Points on a hilly landscape, in no order, each with its height.
A ball rolls from a point to the lowest of its 2 nearest points, and stops where none of them is lower. Distance is the straight distance between rows; heights are no part of it.
z_649 (h 432): [  8 -22  19  15  15   2  -8 -23  24 -49  -1  -1 -42  13 -28 -26  -7  16
   4 -19]
z_534 (h 306): [  5 -16  -3   9  19  22 -22  -7  19 -37  25 -13   5 -17 -15 -30   9  18
 -11 -15]
z_45 (h 170): [ 37   3 -10   0  -4   4   9 -39  -1  12 -20  13 -12  31 -13   5 -11  -7
   5 -16]
z_912 (h 97): [ -1  -7   0 -13  29  11  21  -7   0 -29  33 -13   5   3  -6   3 -18  17
   6   6]
z_671 (h 469): [ 16  10  -6  -2 -15   5 -11 -26  16  21  13 -20  11   3  20  14   7  -4
   3  -7]
z_152 (h 255): [ -9  -3  -3  -2  11  33   6  -3   8 -32  16  -5  15   6  14  -2  18 -11
   7   0]
z_305 (h 192): [-15  -8  19   6  14   2  -8  34  24  -1  -2 -25  -9   1  19 -13  16  -6
  20 -16]
z_856 (h 178): [  5  14 -13  -4  -9  -4 -23 -27  -3   7  -4  11   3   8  -9  -6 -15   8
   9 -38]
z_427 (h 301): [-24   4  27 -20  20  15   3  35   3 -13   3  -2   4  -6  12   4  10 -12
   4   1]
z_317 (h 343): [-23 -12  10   7   5 -20 -11  42 -15   4 -11   2  -1 -13  -7 -14  12   2
  18   2]
z_12 (h 440): [ -6 -17 -19 -10 -18 -27  12  14 -15  20 -37   6 -35   2  11   0   5 -17
  -1  13]
z_788 (h 302): [-12 -17  18  -7  37  16  17  27 -12  -9   0  -2 -14 -26  -7 -15  19  -3
  14  14]
z_47 (h 554): [-11 -11  15  33  -1  -4  -2  -3  -1   4  -8  -6 -15  34 -14   6  -3  39
  28 -10]
z_130 (h 169): [  3 -14   8   3  28  -6  22 -19  15 -39  24 -13 -17   3  -9  -9 -17  27
  16 -10]
z_266 (h 34): [  7  15 -26  20   8  14 -18  -3 -20  32 -24   1   5   4  -6 -10  16 -22
   2 -15]
z_859 (h 319): [  2  -3  11  -4 -21 -13 -21 -19  28   5  -1  -5 -20  -7 -15  -8 -32  20
  15 -19]
z_667 (h 206): [ 23   8  -2  15  17 -16  19  31 -13  29 -35  13  -8  -1   9  -1  13 -24
 -20   9]
z_505 (h 394): [ -6  -5   7 -21  -6  10 -19  -4  26  -5  22 -28  -6  -8  -3  15 -25  19
  -4 -11]
z_330 (h 382): [  9  28  12 -10  -7   5  -5  -1  -7  29 -14  16  28   6   2  -1 -14 -23
 -13  15]
z_612 (h 398): [  8   2  -4  -2  -9   8 -13  -2  16 -27  29   3  15  14   6  -1  -1  11
   0 -29]
z_281 (h 142): [-10  -6   1 -10  23  14  15  14 -12 -22  20  -2  24 -11  -6   0 -16  11
  -2  27]
z_146 (h 75): [ -1   8  19 -10 -15 -39   8  -9 -15   9  10  10 -14   8 -18  31 -16   5
  11   2]
z_605 (h 653): [  6   7   9  -1  -3 -38  -6  25  -6  30 -24   5 -20   3   6  19  35 -14
 -21  18]
z_477 (h 279): [ 23  18  -4  -8  12 -16  -1   0 -20  21  -9   8  17  -2 -15  19 -16   3
 -43  20]
z_204 (h 544): [  7 -10 -16   6  -3 -12   3 -23 -13   7  -5  -4  -9  21 -13   6 -26  34
  12  -6]
z_578 (h 298): [ 24  18  -6  -6   6  -7  21 -24 -16  16 -16  15 -14   3 -27  27 -22 -24
  -9   1]
z_187 (h 331): [-12 -27  -3  -8  17  -9  12  24   3 -10 -11 -21 -15  16   1 -33  -2 -27
  26  13]
z_186 (h 556): [-19  13 -25  17  -6   9  15  16 -23  24 -30  -2 -16  10  15   8   2  -6
 -39  22]
z_384 (h 373): [-11   3  -6   1 -12  -3   7  17  -6  28 -28  -1 -14  -1  24  12  15 -15
   0   9]
z_663 (h 228): [  6  24 -11   7 -13   5  18  15 -23  13  16  16  21   7   5  12 -13   4
 -28  26]
z_196 (h 95): [ 11  -8  -3  17 -11   1 -12 -15   8  -4   3   8  30 -11  11 -19  20   0
  17  -6]
z_48 (h 495): [ 10   0 -14  11 -10  12 -17   3   5  34   5 -24  13  -7  12   1  15   5
   1   3]
z_202 (h 463): [-19  10 -10  22   5 -12  10  28 -29  11  -7  11  15   2  10  -6   7  -3
  -4  19]
z_478 (h 292): [ 10  32   5   1  10  -6   3   8 -13  14 -25  22  13  -2 -17  10   3 -17
 -55  27]
z_290 (h 244): [ 19  12  -2 -13  -4  -9  -4 -21 -15  22 -11  14  -8   8 -24  12 -23   0
  -1 -19]
z_630 (h 290): [-15   0 -18  21 -14  19  19   0 -14  -1  10   7  16 -10   4  -2   8  -6
  15  30]
z_525 (h 232): [ -7  -2   2 -11  -1  22   9 -24   8 -35  20  -1   8  26  -4   0  -2 -21
  14   2]
z_446 (h 234): [ -1   0  13  -2  29   8   9 -10  19 -25  31  -9 -17 -31 -13 -12  -7  14
  11 -12]
z_535 (h 414): [-22 -11  -1   7   2 -34  11  40 -20  -5 -15  14  -7  11   4 -12   8 -10
   3  22]
z_589 (h 508): [ -3   6 -16  16 -20 -12  33  18 -14  25 -26  -5 -38  18   6  -5   3 -21
 -43  21]
z_318 (h 438): [ 10   0  -4 -19 -19   2  -3 -13   9  13  15 -12   1   4   2  21 -19  13
   0  -6]
z_472 (h 689): [  3  12  21  -2  -1 -33 -12  23  -2  32  -9   3  -2 -23  14  18  22   7
 -15  -1]
z_36 (h 524): [  3 -24 -12   9 -14  20 -24   0  17   5  14 -22  10 -18   1  -5  23  11
  11   1]
z_866 (h 262): [-10   7 -15   4 -16  13  14 -20 -10 -15  20  10  15  11  -5   4 -10  -7
  17  12]
z_627 (h 134): [-12  16  23  -4   1  -6  -6  12  22  -9  27  -6  -1 -18   8   8  -6   2
  15 -23]
z_518 (h 182): [  5 -15  15 -13  -8   1  14 -25  20 -21   8  -5   1  24   4   6 -12   0
  23   1]
z_451 (h 333): [ 13  28  -3  -4  -5   2  24 -20 -15  18 -11  20  -4 -14  -6  28  -7 -22
 -28  17]
z_192 (h 181): [-15   5   3  -7  -3  10   2  23 -14  -5   8  10  30  -1   4   5 -16   8
 -21  34]
z_471 (h 133): [-10   3   7  18   6  -3 -17   6  29  -2   6 -23  13  -6  31 -11  18   5
  12 -21]
z_557 (h 265): [ 27 -21  -4  14 -20 -12  11 -42  10  -6  -7  -1 -16  29   7  11   6  19
  11 -12]
z_310 (h 222): [-18  -9  -4  -2  16  14 -31  17   6  -8   9 -19  10 -24 -13 -14 -15  24
  -5 -10]
z_56 (h 275): [-20   0  -1  -4  -1  37   6  32   3 -13   6  -6   3  13  18   5  14 -15
   3   6]
z_700 (h 417): [ 21  15 -20   0  -9   4   2 -13   0  -9  14  17  25  25  14   0  -9  12
  -5 -18]
z_452 (h 229): [  6 -32 -11  -3 -11  14  -8 -33  16 -38  14  -6   3  -9  -7  -1   9   9
   5 -11]
z_424 (h 323): [-16  21   3  -7 -12  -5  -6   0  -6  22   1  -4   4  -7  18  29   6  -9
  -7   8]
z_51 (h 293): [-20   8  -1 -10  -3  10   3   0   0  -4   0   9  11 -11  24  16   2  -3
  12  -5]
z_677 (h 286): [ -7  14  17 -13 -12 -26 -18  -8 -14  23 -16  18   4 -18 -14  23  21 -14
 -12  25]
z_244 (h 43): [ 31 -17 -12   2 -25   2  -6 -39   9 -14   0   9  25   6   8  -6   7   2
  -1  -3]
z_584 (h 483): [ -3 -17   1   7  -5  -4  -6 -14  10 -13   4 -12 -17  34 -16  -2 -17  28
  18 -15]
z_802 (h 269): [  6 -11  -5   3   1   7 -26  -5  28 -14  15 -15  16 -17  -1 -21 -12  27
  -3 -13]
z_613 (h 139): [ 18  23 -17   2   4  15   9 -16  -7  18 -18  17  13  -7  19   5   0  -7
 -10 -11]
z_586 (h 115): [ -6  16 -19  13  -4   6 -32 -11  -8  19  -5  -1   7  -6   1  -6  12   1
   9 -33]
z_765 (h 162): [ 16  21  -3   6  22   4   7   6 -11  25 -40  19  10 -16  14  -2   4 -21
 -16  -5]
z_944 (h 77): [ -4   3  19   8   3   1 -14 -11  37 -23  29 -21   2 -12   7 -10  14  -8
  12 -20]
z_991 (h 205): [ -2   8   9 -18 -16 -24 -10  -3 -16   8   7  19   3 -11 -17  27  -4  10
 -11  10]
z_369 (h 384): [-16 -17 -19 -17 -11 -20  10  24   1   0  -8 -17 -16  22   7 -20 -17 -35
   9  18]
z_14 (h 337): [-25  -4  13 -13   7  10 -14  12  14  -5  20 -24 -22 -37  -7  18  -6  15
  -3  -7]
z_261 (h 277): [ 14  -3  21 -13  18  31  -2  -1  13 -26  31  -3   9   2  -7 -16  23 -12
  -1  -5]
z_221 (h 59): [ -2  -1  35 -23 -15 -12  -1   2  22  -8  22   0  -9   2 -10  14 -21  -1
  23 -11]
z_2 (h 268): [ -3 -13   9  -7  24  25  12   0   4 -20  14   0  -6 -40  -2  -8  18   7
  16  -5]
z_957 (h 136): [ -2   7  -9  12   4 -14  -3 -20  -6  -3  11  11  26  -8   0 -16  -6   9
  25 -10]
z_560 (h 317): [-21 -10   5   1  15  16 -10  17   4  -3 -12 -15  25   2  11 -22   5 -11
  14  11]
z_551 (h 199): [-21  -8 -10  15  -4  -5 -21   8  -1  16 -19 -11 -11 -10  10 -13  19   0
  24 -24]
z_657 (h 385): [ -3   5  -2 -25  -3  16 -14   7   3 -14  11  -1  25  29  -2  -1 -31   9
  -6  -4]
z_362 (h 271): [  9  33 -14  27  -2  12  31  13 -15  26   2   5   6   1  15   9   2 -13
 -33  15]
z_721 (h 586): [  8   8 -33  22  22   9  10  12 -21  30 -37 -10  -7  -4   9   6   5  -9
 -34   7]
z_633 (h 200): [  9 -14  27  -6 -15  -4  -2  -6  39 -14  13  -3 -27   0 -20  -2 -22  18
  26 -12]
z_497 (h 276): [-16   0  -2  10  -3 -17 -14  11 -27  26 -25   9   2 -19  -2  -7  17  -7
  17  -3]
z_58 (h 364): [  6  -8  14 -11   7  12  -7 -10  20 -43  24  -2 -11  26 -17  -9  -9  10
   5 -30]
z_735 (h 486): [-14   0 -25  31   5   0  13  21 -16   0   0   1  10  12  24 -13  16   2
  14   1]
z_533 (h 278): [-18  -7   8 -12  -6 -10 -12   9  -7  -3  11   2   0 -35 -12  20  -5  19
  -1   3]
z_270 (h 341): [-14   1  19 -18   6   4 -14  -6  10  -3  -1  -8  25  -9  -3 -11 -13 -12
  17   8]
z_573 (h 264): [  0 -18  -3 -20 -14  29  -6 -16  11 -13   6   5   7 -19  -5   4   0   7
  15  -4]
z_976 (h 321): [-21 -18  -2  13  13   8  12  20 -15  -6   9  -3  11 -26   0  -7  13   3
  22  25]
z_553 (h 362): [ -4   9  10 -20  -7  -3 -14   0  -6   5  -3  13  28   4   1  -3 -27   1
   1   1]
z_969 (h 329): [-13  12  33 -19  44   9   4  20   2  -9  21 -10  -8 -22   0  -4   7   2
  -5  -5]
z_377 (h 270): [-11 -19  -2   2  -1  -1  -8  24  10  10 -20 -19  -2  18  17 -24   8 -19
  23   4]
z_436 (h 221): [ 17   3 -18  -8   3  -4  -8  -5 -20  20   0   6  17 -13  -6   7 -20  23
 -16   3]
z_607 (h 101): [ 30   8 -21   2 -10  11   4 -48   1   9 -11  12   7   5   7   4   6 -15
  -1  -9]
z_254 (h 145): [ 26 -43   2  11 -26 -11   0 -35  12 -28   7  -4  -2  15  -2  -2   5  14
   3  -5]
z_222 (h 224): [  1  -3  16  -4 -11 -18  25 -13   4   0   1   5 -14  17   6  19 -21  15
  28  -5]
z_241 (h 155): [ -8  -8 -19   5   6   2 -20   8 -18  10   4 -13  25 -14  -1  -6  -9  28
  -7   3]
z_493 (h 345): [  2  26   1  -1   9 -16  12  -3 -19  17 -26  25  -7 -21   3  29  23 -19
 -30  10]
z_564 (h 254): [ 14  21   5  17   9  -5  27  28 -12  13 -34  26  -5  -4  -2   3  14 -18
 -52  21]
z_469 (h 424): [  2  -3  -3  -2  -8   2  -6  -9   1 -13   2   0   8  57  -7  -3 -24  14
   8 -13]
z_773 (h 590): [ 19  -1 -10   3  -7 -31   7  24 -13  24 -31  14 -35  12 -16   8  29 -23
 -32  24]
z_379 (h 313): [ 23   1  22 -12  17  20  -1 -19  12 -37  37   5 -17   3 -18 -20  19   0
  -6 -26]
z_722 (h 449): [-15  -5 -20   4 -26 -17  25  15  -5  19 -17 -19 -27  24  14 -10 -11 -28
 -16  28]
z_996 (h 512): [ -2 -10  -4  -5 -29 -29  17  24 -11  10 -32  26 -32   6   1   2  18 -15
 -18  34]
z_836 (h 365): [ 23 -10  15   7  17   1  -5 -30  20 -51  23   5 -31 -11 -20 -29   5   5
 -13 -23]

Call two points neighbours if one is among the 2 nearest of the other. Go from one point of each pair to the other, from neighbour to neighbour, staying as low as possible. Name the highest point that can't be avoided.
z_221, z_944: z_627
z_241, z_607: z_478
z_146, z_518: z_222

For each start below, name the point where the ball stops.
z_649: z_518
z_202: z_266
z_612: z_518
z_48: z_146
